Points, in no order, along strands that fork, close into loops and pass close to each other.
Two points are linked if the straight distance between their rows is under 82. Some points are linked to none.
J564: -19	0	-3	28	18	-15	-3	-12	10	30	-21	-9	-36	-26	1	-26	-5	7	35	1
J92: -6	26	-40	10	7	-49	-4	-6	-10	12	9	-8	-51	-12	-8	-1	2	10	4	15
J513: 15	42	-42	20	13	-45	17	19	-5	-6	17	17	-31	-11	12	30	31	-1	0	22
J782: -52	-24	21	-19	-29	6	-24	-19	2	-42	-17	-29	-17	-20	-16	-13	-14	-2	-11	-8
J432: 59	51	21	11	10	-27	17	8	-6	26	-2	3	5	-13	21	23	21	12	18	16
J773: 15	-2	14	23	18	35	0	4	28	-2	4	65	-13	-28	11	45	16	12	-29	-18
J207: -42	-9	56	20	-4	-16	21	4	4	-32	-16	-10	-18	-3	-11	-32	11	-7	11	3
J758: 23	56	11	0	31	-24	39	17	1	0	-3	1	-3	-30	10	19	-3	-6	31	2
J242: 15	-35	38	-31	-11	30	-1	22	3	-20	-17	7	42	27	-6	12	-10	9	-40	-22
J173: 1	13	22	-23	-32	-13	-24	-2	-38	32	-8	-56	-1	24	-1	-14	-18	13	-9	13
J702: -4	-4	-12	-7	-18	-13	-35	-37	16	10	3	-14	-42	-7	16	19	-2	12	6	-5
J736: 3	-1	-29	-7	24	8	6	-20	29	18	21	29	-5	-19	11	-14	1	15	17	-37
J90: 27	2	5	-26	-50	11	6	0	39	-20	-6	-21	38	2	-3	-56	-17	23	15	-14
J489: -1	-19	1	-4	0	12	-15	-5	24	0	-8	7	-9	-65	41	11	-9	5	45	12
J250: 3	25	-39	-8	-14	-23	-7	-23	-41	-13	18	-13	48	2	-22	-5	14	-12	-23	21
J424: -20	-12	-45	18	18	16	-27	-26	-8	31	-11	-19	-5	3	-3	-21	-30	-26	3	22
J928: -4	-47	0	-11	-23	30	-11	30	-5	-5	-6	-4	43	-1	2	-30	-21	10	7	14
J229: -45	-17	35	10	-18	-14	17	6	-8	-21	12	8	-34	31	-28	-3	30	1	3	-13
J960: 19	5	9	17	7	-26	7	11	-29	49	-2	-10	-22	54	6	-10	-9	-2	-9	11
J954: 13	7	-22	26	30	1	24	-6	17	-18	9	-6	1	0	22	16	-5	-47	-20	20
J8: 4	8	23	21	4	-24	9	12	-11	-28	-12	-9	23	-35	7	17	7	-13	2	35
J116: 2	0	-19	-19	56	14	17	22	20	-7	5	37	25	-42	7	31	-9	-1	6	-30
J866: -23	-42	-16	18	15	22	-30	-12	8	19	-11	-1	-26	5	10	-14	-18	0	-12	-14
J535: 7	32	17	-45	-26	-4	22	-7	-16	8	2	-47	10	18	-22	-44	-18	1	30	19
J857: 28	21	2	-11	4	6	33	-7	18	11	21	1	5	36	1	-35	11	-7	26	-7
J895: -2	-2	22	58	-1	-2	5	-5	24	-15	-17	6	-25	8	13	-7	24	-36	-15	11
J950: -10	-6	-15	0	-17	5	6	12	-8	-35	-10	-24	40	-22	-27	-41	-32	-12	20	44
J823: -14	21	-8	-42	-10	13	6	0	-24	-11	6	-19	12	40	-32	22	-16	-39	8	16
J470: -6	38	-52	1	26	-27	-1	-27	-7	12	1	-18	-21	-23	-14	-8	-34	-12	9	17
J178: -17	-1	17	-11	-30	-12	-8	-24	-2	-8	16	18	-24	28	-20	-6	43	33	-6	-28
J240: -37	-30	-19	-1	22	2	-21	3	-33	14	-5	-2	-11	-36	-7	0	-11	8	31	24
J692: -2	-19	-43	28	17	-8	-7	3	-5	-2	21	33	15	11	-3	-4	28	3	-22	-16
J222: 16	2	9	-34	6	16	-2	43	-23	28	-10	-25	7	61	-8	29	-14	-17	-26	-13
J277: 14	-11	-13	-21	-21	23	-32	-19	3	3	27	6	13	18	23	16	21	-9	15	7
J111: 22	-10	35	1	17	29	18	32	6	16	-7	46	50	-29	14	0	6	26	0	-23
J455: -2	2	-22	1	35	-1	13	17	-7	-31	-1	-8	24	-5	-17	23	-18	-28	-31	14
J264: 25	-9	18	12	1	8	-1	-18	16	15	1	17	24	16	0	-29	1	28	-45	-26
J5: 9	9	25	1	11	15	16	6	37	-20	-20	20	-7	-61	34	42	3	-5	22	-7
J435: -30	-16	-8	10	15	-4	7	26	-14	18	-2	18	-58	31	-15	23	-8	-3	0	-4
J805: 8	0	-26	-23	-22	0	-28	-34	9	0	18	-8	-5	-14	8	23	0	22	-26	-45
J853: -6	9	-14	9	37	-10	24	-9	26	9	-7	-4	-18	-35	1	-32	-21	12	-2	-24
J654: 13	8	33	43	15	38	14	-2	52	-3	-10	41	-22	-9	32	13	-15	7	-18	-17
J537: 14	24	3	-22	7	-45	-11	16	-33	13	-6	-30	-15	-12	-11	47	-21	24	-21	6
J531: -31	-10	0	16	-20	12	-18	14	-3	-15	-30	-25	4	-15	-35	-67	-9	-1	40	33
J199: -29	-28	-15	-8	3	20	-15	15	0	13	-7	10	-44	26	-3	25	-19	2	-28	-44
J847: 30	23	-2	-19	-11	-8	8	0	-15	0	11	-35	16	37	0	30	-2	-28	-8	28
J612: -5	3	15	5	-25	-5	-22	-38	20	-26	13	-15	-11	5	-4	-30	37	-16	19	9
J305: -11	15	31	34	-8	11	17	-17	42	-29	-7	26	-36	-6	6	5	18	-3	-5	-15
J221: 17	-27	5	-15	-33	29	1	35	30	-4	-24	-16	33	6	-1	-31	-55	30	10	-8
J84: -15	-15	27	-5	8	2	27	35	-14	-40	-10	-4	23	-8	-15	3	-15	-11	-11	13
J602: 21	3	13	38	5	-32	22	-8	2	8	-10	-7	6	15	-6	-32	-12	16	-53	-24
J845: -19	14	-50	-6	-21	-32	-6	-9	-9	-14	19	6	-25	10	-24	-7	18	21	-37	-31
J443: 23	-4	28	35	-7	7	6	6	4	23	-22	-2	-9	1	37	18	-5	-13	15	37
J695: -3	13	-13	-37	42	-7	13	12	7	20	17	34	-14	-38	-4	22	1	25	34	-36
J707: 1	-35	-15	-25	-22	41	-10	16	-4	-24	17	0	54	27	3	-16	-1	-26	10	15
J608: 29	41	9	-15	11	-17	36	-4	7	12	3	-32	12	-3	3	-24	-16	-9	41	12
J231: -6	9	-60	-12	-15	5	-15	-11	1	-2	22	5	-5	5	-9	11	14	15	-57	-71
J873: -41	-10	-8	20	15	-10	0	5	-27	-11	7	13	-17	-24	-1	25	24	-15	24	15
J778: 9	6	3	24	-1	-23	4	19	-10	33	-10	6	-64	31	-5	13	-8	22	-35	-8
J181: -15	-12	13	5	-19	1	-19	-21	9	17	9	25	-32	-6	-3	-12	42	29	38	-10
J675: -2	-33	24	13	4	37	-19	-4	3	34	3	36	-12	7	31	23	11	18	8	1
J588: 41	1	4	-3	25	20	28	27	8	4	-11	10	58	-36	27	0	-18	8	13	2
J973: -35	4	38	-36	-15	-23	8	-2	-22	-18	-1	-32	-16	13	-31	15	-9	8	-7	-1
J254: -10	-39	-20	-7	-6	2	-51	-21	-24	17	-12	-19	16	-37	6	-21	-10	16	2	20
J243: 18	12	16	60	-1	12	8	-3	24	3	-18	17	3	-12	40	-16	20	-29	21	21
J197: 29	5	10	-12	-12	-6	18	-9	30	-22	0	-7	55	-21	0	-62	-20	27	-25	-15
J598: 31	5	17	0	-5	19	9	-15	32	-17	8	16	5	21	10	30	8	-8	-38	-12
J341: -17	-14	-3	17	4	26	-12	-5	9	4	2	45	14	-45	36	5	28	8	45	-7
J100: 17	-10	-2	-25	38	22	7	42	2	4	-2	17	37	-27	24	39	-19	-8	25	11
J990: -3	22	-35	-1	-12	-35	9	3	0	-19	38	16	-14	13	-9	17	53	-2	31	12
J677: -12	8	13	12	-4	2	-17	-22	23	15	-16	-11	-64	3	14	2	5	-8	35	10
J716: 1	38	-27	-19	16	0	24	-13	1	3	-2	-22	-9	-2	-19	1	-53	-18	-9	-5
J23: 26	-29	11	3	-27	47	-29	-11	12	17	8	24	20	-3	35	-1	19	8	23	18
J983: -3	-20	-15	10	-30	-2	-41	-22	-29	33	26	3	10	31	6	-11	42	-1	12	13
J806: 38	30	13	15	-21	-16	10	-23	17	-6	4	-30	-10	27	16	-2	6	-26	3	29
J140: 11	0	19	-10	-25	1	-5	-2	-24	27	-5	-27	14	26	2	-54	-11	10	24	23
J596: -7	9	-3	34	3	-13	4	1	-21	-4	-23	-28	31	-24	-7	-29	-9	-15	7	55
J735: 40	12	27	12	8	26	28	-2	30	-16	11	28	36	20	8	-17	16	1	-29	-16
J387: 3	9	-34	20	23	6	12	8	27	-10	12	24	-26	16	25	32	10	-36	13	-4
J108: -14	-20	22	5	-27	-5	-40	-16	-35	46	-4	-13	-8	23	0	-11	15	17	-11	7
J498: 31	-7	10	-16	-12	17	-5	9	1	-31	-6	3	45	28	-1	42	9	-24	-53	-24
J573: 7	-6	6	5	-23	10	-26	-50	22	8	10	11	10	6	4	-46	33	20	23	-8
J295: -8	14	9	-22	-43	-25	-34	-39	-5	-28	3	-37	5	-10	-2	-8	14	-3	-3	5
J783: -13	36	7	-46	-10	-39	10	18	-17	-20	0	-7	-33	26	-36	40	1	6	-25	-18
J275: -4	-1	-23	-6	-9	33	-5	0	-24	-6	9	-10	30	41	-14	-12	-17	-49	18	38
J922: -36	-30	22	39	-6	20	-9	6	23	-30	-30	-14	-11	-11	-11	-53	6	-17	22	9
J919: 34	2	6	22	37	2	20	22	-17	49	-4	-14	20	26	6	-18	-22	-7	-12	15
J923: 6	-1	-72	18	9	-7	6	14	11	-18	20	39	-35	19	6	17	30	-9	-19	-7
J236: -10	-16	7	-43	2	7	11	-9	12	-41	20	3	25	-5	-5	-3	7	-3	-1	-23
J872: 40	-1	16	-20	10	16	9	30	-13	34	2	3	31	33	-2	4	0	-3	-14	-9
J362: -1	27	-4	-30	19	9	17	24	-18	16	-10	-23	-6	35	-22	4	-35	-19	0	-4
J897: 3	-7	4	14	14	-10	1	15	9	9	5	55	-23	-29	-4	38	19	48	-32	-26
J494: -29	4	1	-44	-35	-7	-15	-21	-6	-38	-14	-49	5	-28	-24	-11	-36	-6	1	9
J962: -29	4	13	-52	-7	-18	-20	-8	-27	15	-8	-34	-29	-17	-17	39	-19	18	-10	-17
J385: -12	-32	2	7	22	4	11	11	-6	-6	6	41	50	-38	14	-11	15	19	15	-9
J996: -50	-44	-5	24	7	0	-17	-7	-38	0	7	7	4	24	-30	-21	19	1	-22	0
J697: -4	-15	0	5	11	4	9	18	-4	-14	18	23	-2	7	5	46	27	-17	12	6
J798: -5	20	-4	30	1	-50	16	-9	2	-3	9	-17	-28	-1	-20	-14	0	5	-25	-1
J177: -9	7	15	-10	39	6	25	40	-18	7	-22	2	9	-29	2	35	-31	-12	29	25
J406: -20	23	-57	2	-14	-33	-18	-33	-27	-18	12	-21	1	-5	-33	3	4	1	-26	0
J878: -26	-46	19	-25	0	31	-14	6	-8	-1	-7	17	7	24	-12	10	-8	19	-22	-37
J308: 18	7	18	3	10	-24	0	5	-12	32	-10	3	-16	-9	19	33	-3	21	5	9

A piece is two or more points that can be reached from each other along the links. Count, over all rows, the pieces, the separate loops (a circle has one, a figure eight two, a Y none), the forks (points with three links) and the tips (points with one).
pieces => 4
loops => 1
forks => 8
tips => 14

A fork is a point with three links, a tip a point with one. Leave the first point through the second and follow the links. Name the first fork or tip that comes.
J782 / J494 => J387
J231 / J805 => J100
J596 / J950 => J782
J199 / J878 => J92

A tip is a point with one link. Name the tips that can be reached along the links from each point below, in the order of the rows.
J872 => J424, J197, J990, J806
J178 => J782, J692, J254
J308 => J857, J675, J783, J897
J116 => J250, J5, J177
